A landscape with many valleys, sampled at points; each row gives a point and its height.
A ball rolls from a point to the lowest of its 2 nearest points, and stops where none of them is lower. Distance is the straight distance between rows; heights are no part of it.
nali (h 6.99): [116 149 127 119 148 153 178 105 114 144  91 194 128 139 131 151 100 147
 159 123 125 145 168 136]
Zos (h 3.45): [163 149 138 157 131 177 144 130 120 130  80 185 148 134 155 146  94 153
 118 137 111 124 125 103]
pag (h 2.96): [134 164 143 122 123 142 132 137 179 134 123 162 136 117 129  94 143 142
  98 148 121 138 119  80]
Tamef (h 4.78): [167 163  96 172 147 166 147 111  97 137  82 159 114 149 185 119  89 104
 172 128 109 105 156 147]
Tofun (h 5.90): [127 117 110 115 125 139 158 112 163 180 108 112 117 123 140 132  96 130
 143 117 121 133 129 121]
kegu (h 3.06): [ 69 123 139 133 107 157 179  94 139 180 145 146 156 130 141 106 132 124
 115  94 144 142 168 155]
pof (h 6.33): [ 70  97 125 104 145 114 166 126 146 127 146 134 137  99 121 140 115 100
  96 130 158 128 173 135]
vepig (h 5.84): [160 109 108 170 145 158 120  95 128 113  56 133 143 166 138 139  89 149
 178 120 109 114 116 123]
vasev (h 6.25): [ 81 100 108  79 108  93 111 148 162 112 183 112 143 110 114 142 162 108
  99 103 133 121  95 137]
dagu (h 7.20): [ 88 144 137 119 137 140 185  93 145 144 129 195 154 140 147 126 119 160
 128 130 136 161 177 123]
diza (h 3.14): [134 150 129  96 115  73  78 186 129 132 228  86 120 108  90 119 167 104
  96 108 148 134  99 134]
zadus (h 5.62): [142 105 107 144 114 141 116 120 158 128  75 117 140 145 122 128 116 174
 140 135 103 131 102 117]
gote (h 3.31): [187 139 173 114 134 170 133 124 111 104  81 168 129 123 155 195 155 143
 134 142 121  97 103  84]
Seman (h 7.54): [ 90 158 113 105  96 140 164 115 152 179 168 121 149 139 149 113 118 155
  92 116 123 182 118 120]
lil (h 8.33): [ 65  96  92 122 109 104 124 124 129 138 156 116 104  99 117 157 138 119
 117  91 110  81 120 151]
fif (h 6.66): [ 44  76 156 104 120  90 130 126 122 109 184 123 123  92  76 126 154 109
  78 122 158 114 154 139]
benim (h 7.22): [150 113 137 130  97 125 110 148 124 121  83 174 100 116 125 143 154 136
 129 156 136  87 113 127]
Rus (h 3.23): [191 134 116 157 146 143  87 100  81  78  56 117  97 173 152 146 109 111
 236 132 121  96 130 154]
tuvon (h 1.80): [151 130 107 137 104 137  90 151 161 138 125 102 150 115 144  95 154 149
  92 145 110 132  99 123]
gegip (h 2.68): [109 151 112 129  88 152 163 142 128 177 191  83 172 124 139 106 163 109
  70 116 154 149  98 135]
zil (h 3.61): [170  89 113 175 114 118  73 111  75  80  41  89  98 153 151 146 107 134
 206 166 129 100 127 158]
giz (h 8.29): [181 160 132 187 168 114  63  98  89  84  81  53  95 199 133 105 106 115
 218 152 106 131 144 200]
sak (h 6.84): [ 69  83 146 105 103  93 133 129 118 136 136 157  87  99  77 132 147 119
 105 122 141 104 140 137]
vaf (h 5.43): [111 123 117 123 111 114 164 133 148 187 166 100 135 122 126 150 118 117
  95 117 166 120 129 138]
Davu (h 5.69): [148 120 113 109 126 122 146 145 179 169 141 107 125 118 132 134 120 137
 116 145 145 131 119 108]
doker (h 6.01): [ 88 116 119  73 139  99 100 151 162  86 153 163 150 100 109 117 161 112
 107 127 131 139 125 112]
seva (h 2.37): [154 156 123 141  89 158 106 140 162 129  96 144 149 140 172  99 126 154
 109 158 112 147 109  99]
moz (h 4.83): [110  88 149  95 139  97 106 154 145 105 148 169  98  96  73 141 121 141
 108 132 116 124 114  99]
Sev (h 2.30): [173 101 113 134 111 114  76 163 128 103  98  90 123 115 128 105 151 148
  97 184 113 133  79 106]
Pib (h 3.25): [200 175 129 173 150 178 104  87  68  90  55 123 116 177 165 151 106 119
 223 133 122 103 131 123]
gevu (h 3.29): [179 102 149 105 142 105  98 171 123  87 133 156  91  95 105 125 166 124
 121 170 122 113  80  79]
daru (h 3.41): [111 129  95 167  85 154 173 102 137 178 164  93 172 167 173 122 112 142
  97 102 136 142  85 143]
gopa (h 6.15): [127 113  87 152  87 151 132 113 112 194 130  74 126 125 123 131 128 139
 142 104 141 102 121 166]
zon (h 2.83): [186 129 168 139 129 166 126 106  90  92  71 149 106 138 146 211 129 137
 175 123 129  60 102  83]
vilu (h 3.08): [ 90 153 115 145  65 166 181 103 117 184 196  90 167 148 157 134 153 131
  84 100 139 150  91 142]
fubof (h 7.38): [ 93 155 124 122 117 131 170 110 156 159 165 173 154 145 160 115 101 171
 104 128 127 177 146 121]
Gezep (h 5.83): [151 116 107 176 106 169 124  92 138 148  84 112 158 163 159  99 120 190
 160 135 108 145 125 137]
fufo (h 1.65): [106 180 189 100 160 112 137 126 143 122 172 162 162 124 125  88 134 120
  61 144 148 199 181 108]
gak (h 2.84): [194  93 151 109 123 123  98 166 127  84  99 120  87 100 127 154 137 145
 136 182 106 119  81  85]
zop (h 3.54): [133 107 120 105 110  96  79 169 132 143 198 105 117  98  79 127 147 142
  90 122 136 117  97 131]
kipe (h 4.27): [180 152 134  79 145 105 115 169 164 117 139 143 144 120 163 137 156 127
 110 149 107 161 106 114]
bimad (h 8.17): [180 169  95 182 174 130  92  77  98 118  94  97 105 195 127  96 120 118
 210 118  99 113 134 181]
Noti (h 3.79): [176 145 151  98 124 138 132 145 151 116  95 170 134 125 171 169 150 139
 123 155 118 129 112 108]
gimuk (h 6.31): [101 138  94 157  94 168 165 103 112 200 156  84 144 147 124 129 108 125
 157  77 151 120 133 170]
dabos (h 3.22): [159 151 152  92 148  63  83 171 134 126 175 130 101 112  74 104 175 134
 106 131 119 147 101 114]
Radug (h 3.52): [184 119 142 159 113 155 107 133 105  94  48  91 113 129 154 157 122 173
 162 200 118 118 118 104]
sen (h 7.75): [ 95 148  86 169  98 143 164 102 145 165 119 127 140 167 157 113 121 149
 153  97 105 114 134 167]
kebez (h 6.44): [ 53 124 112 102  93 135 141 133 158 141 167  96 160 121 131 138 142 102
  89  82 124 132 102 140]
Pusu (h 7.91): [130 150  80 169 134 133 143  90 118 150 107 118 126 194 141 108 114 128
 193  83 105 120 132 192]
giso (h 5.77): [144 135 140  70 148 110  78 172 155  76 154 161 144  92 111 104 169 103
 133 123 133 146 113  89]
lafe (h 2.95): [144 142 152 128 153 179 153 133 132 115  90 181 126  96 134 147 115 128
 116 136 108 105 133  78]
Zegu (h 2.82): [125 163 152 103 155 146 155 141 160 118 144 180 149 107 128 109 135 142
 102 160 143 157 156  83]
Pekog (h 6.89): [ 79 103 123 128 151 103 145  95 127 134 117 147  97 129 111 141 109  79
 177  75 137  88 170 169]
zised (h 6.72): [ 48 145 153  94 125 128 140 115 134 112 226  64 184 105 110 119 125 102
  61 118 166 175 182 121]
funev (h 2.65): [ 58 129 162 110 128 138 167  82 143 144 156 143 169 120 142 116 126 124
  85 122 154 157 207 143]
Gar (h 3.07): [ 80 151 131 114 115 137 157 151 121 143 203  87 172 103 103 107 176  92
  58 104 142 150 102 133]
denup (h 6.50): [ 63  75 158  98 148  99 134 125 126  88 140 157 134  95  94 128 129 100
  90 143 166 121 177 129]
Tof (h 3.38): [125 174 169 110 158 160 162 143 136  87 131 190 137  95 126 145 145 129
 112 166 159 118 154  52]
vuv (h 3.86): [127  90 108 136 110 106  97 141 124 160 156 106 118 108  82 146 133 168
  90 117 125 105 100 138]
baf (h 6.46): [129  84 132 147 126 119  98 119 131 112  87 179 100 126 109 159  86 117
 148 102 120  74 115 118]
Mame (h 4.20): [157  73 105 142 125 108  93 129 102 144 115 131 104 114 104 160 121 175
 127 145 112 102 104 145]
pumo (h 2.64): [161  91 116 157 103 126  73 151 140 105  90  68 123 121 126 122 128 186
 128 186 114 124 106 122]
zifel (h 5.15): [ 86 120 148  90 113 102 136 153 146 156 202  92 132 102  95 153 125 102
  80 113 176 131 147 141]
Giv (h 4.92): [ 94 148 163  77 121  96 129 174 137 130 210  96 150 112  99 126 152  94
  72 113 165 164 148 157]
fevo (h 2.24): [134 133 101 120  98 138 114 152 142 162 157  88 154 109 141 103 144 114
  73 126 129 142  93 130]
nitin (h 4.37): [100  96 169  80 157  51  83 177 104  82 241 123 109  90  85  91 173  75
 108 106 127 149 133 132]
Zeze (h 2.85): [185 184 142 151 166 182 126  91  51  79  64 142  95 174 134 174 116  99
 219 100 123  82 117 113]
tetor (h 6.47): [ 79 125 111 161 116 139 180 111 105 187 144 101 119 135  89 133 110 114
 130  80 145 107 141 176]
Rakav (h 5.49): [163 116 132 144 145 154 135 118 105 125  75 160  90 115 134 168 116 126
 181 127 107  83 140 128]
bor (h 5.76): [173 101 113 171 142 147 115 108  99 137  70 120  97 130 127 127 131 138
 192 133 102  82 139 169]
kup (h 7.67): [119 163 104  96 107 122 153 127 153 161 185 108 156 143 167  92 143 137
  88 139 131 195  93 100]
tenid (h 7.01): [106  98 119 118 104 113 111 122 119 145 103 165 100 106  98 135 146 132
 128 127 140  94 128 141]
zazi (h 3.90): [162 154 145 169 150 182 165  87  99 137  82 189 140 165 184 142  80 143
 144 115 102 141 129 111]
tele (h 4.09): [132  95 159  87 146  66  88 189 125  98 209 127  88  90  91  78 176  86
 124 115 109 139 102 115]
dosum (h 6.80): [126 139 108 144 145 139 175 103  98 166  88 155 111 149 126 126  93 122
 155 109 116 133 150 156]
Menid (h 5.18): [126 153 181  84 179 108 122 180 164  48 162 158 153 107  93 101 135  95
 121 145 153 163 168  82]
gozo (h 5.17): [177 157 140 152 155 192 157 114  88 119  69 168 110 135 168 162 106 107
 183 119 117  93 143 110]
dele (h 6.58): [ 33 139 129 100 106 145 157 122 148 130 192  88 176 111 120 137 116 106
  78  88 139 158 144 131]
muma (h 2.22): [108 160 148  96 145  99 133 135 145 146 155 153 146 117 114 112 139 123
  68 144 153 166 141 106]
gugad (h 6.70): [119  98 117 146 143 119 108 106 113 135  95 158  91 136 103 137  96 105
 180  80 110  77 141 162]
nute (h 2.35): [186 132 159 163 139 165 120 103  62  72  64 139  83 164 119 193 120 131
 214 114 123  61 104 100]
tonuf (h 2.41): [121 126 134 122 160 145 140 122 146 123 117 176 112  78 121 154 123 135
 135 137 128  84 159  84]
Bak (h 4.41): [166 143  83 170 111 152 128 114 101 155  77 142 134 148 178 128  93 139
 139 148 126 127 139 145]
pora (h 6.62): [ 86 142  96 151 148 137 177  91  93 180 115 121 111 153 103 109 107  96
 151  80 130 120 151 174]
bonu (h 6.85): [ 63 139 149  81 124 117 132 120 143 127 177 100 157 102 111 104 126 101
  73 137 177 173 183 113]
bepav (h 7.95): [ 89 160 149  88 134 126 168 125 141 142 225 118 176 129 137  71 139 124
  79 128 161 220 155 112]
fazag (h 5.12): [135 123 143  88 156 112 124 141 148 106 120 166 118 106  91 147 126 132
 111 147 136 138 106  71]
dal (h 8.20): [107  81  83 158 119 101 117 121 126 126 122 113 106 133 127 149 128 131
 141  96 100  69 103 173]
Gos (h 7.82): [ 90 190 129  89 106 126 165 137 146 157 238  91 162 132 146  90 155 114
  84 119 145 201 120 106]
mef (h 8.06): [123 122  66 171 135 118 133 116 113 126  97 125 122 164 129 135 121 139
 176 105 102  89 123 183]
Fip (h 8.05): [167 144 101 187 138 150 123  83 108 134  71 106 127 193 159  96 114 140
 208 120 105 129 140 170]
Rosid (h 6.23): [155  76 129 163 122 119  75 110 117 108  82 135  73 133 115 160  82 143
 179 120 103  71 109 115]
luv (h 3.81): [177 146 129 188 111 170 116 101  80 101  37 101 129 153 184 139 105 167
 174 188 123 134 139 116]
seba (h 8.38): [157 123 106 180 137  99  91 101 105 105  74  46  84 186 131 124  98 126
 221 132 106 111 131 193]
mavu (h 3.95): [139 139 100 145 129 146 146 127 136 151 117 172 155 130 175 130  94 135
 103 139 128 136 139 124]
dozuf (h 5.96): [140 106  95 168  94 137 106 118  97 163  86  78  97 138 120 119 125 149
 173 128 117 100 132 186]
suf (h 3.77): [129 114  83 149 100 126 159 131 137 159 116  91 149 164 165 140 109 134
 111 121 122 135  96 162]
Lamod (h 6.13): [ 90 125 118 118 144 132 173 119 149 155 120 144 127 114 142 136  78  99
 115 114 136 138 170 124]
peba (h 7.58): [110 150 104 156  98 147 166 116 164 161 140 149 142 155 166 108 120 187
 129 125 104 139 134 138]
Nodef (h 4.91): [108 147 185  79 166  88 129 170 163  78 180 130 151 110 111  91 147  90
 100 144 154 172 192 124]
riti (h 2.72): [136 160 118  96 112 103 101 173 137 150 201  69 144 111 123  99 166  91
  84 111 143 149  86 123]
Benen (h 3.20): [186  89 139 125 126 142 117 135 124 116  72 118 102 117 130 167 123 163
 158 168 112 116 100  98]
savo (h 2.21): [ 80 141 194 109 154 133 160  96 154 105 143 170 169 119 140 109 120 127
  74 152 149 171 209 104]
ruzet (h 3.74): [147  79 145 100 129  77 101 183 129  98 171 147  83  99 100  95 180 106
 110 153 117 121  83 107]
Fis (h 4.65): [109 131 167  80 161  72 110 185 143  91 211 120 131  98  97 104 162  91
  96 116 138 156 157 147]
Gidar (h 6.03): [174  99 135 175 127 126  90  90 127 108  52 118 113 160 135 161  99 144
 180 128 124  84 108 123]
luki (h 2.75): [153 159 151  96 163  76 107 154 129 132 158 154 129 112  91 113 155 118
  74 145 138 160 114 102]
fozeg (h 4.51): [140  59 137 124 126 117  97 145 113 115 120 166  90 105  82 147 120 159
 121 132 100 107  96 115]
Kideg (h 4.08): [146 108  95 168  91 127 132 132 120 133  68  78 137 160 174 130 118 151
 122 165 111 135 106 165]
riva (h 3.39): [ 93 125 147 106 136 121 155 151 153 150 170 105 144 101 102  87 166 104
  64 113 122 154 116 131]
mazol (h 5.48): [132 169 146  76 168  77  94 180 149  76 172 140 145 114  88  76 155  89
 139 113 147 173 139 101]
ropa (h 5.40): [131 107 103 115 145 131 136 127 150 118  98 157 138 126 115 146 117 151
 129 135 124 134 101 102]
fovaz (h 3.85): [167 125 140 189 135 133  87  99  69  76  24  72 106 150 176 151 115 142
 198 184 121 115 147 142]

Where does a ball stop that starts at each point below?
Gidar -> tuvon
sen -> tonuf
Gos -> tonuf
tenid -> gak
Nodef -> gak
zised -> gak
Pekog -> tonuf

Call two points neighbours if one is among the 2 nearest of the other. Go from one point of each pair to the other, from neighbour to neighbour, staying as low as possible. Name the highest point that can't be avoided.
nute and Rus -> Pib
Zegu and tonuf -> Tof
Zegu and gegip -> pag
gak and Rus -> fovaz
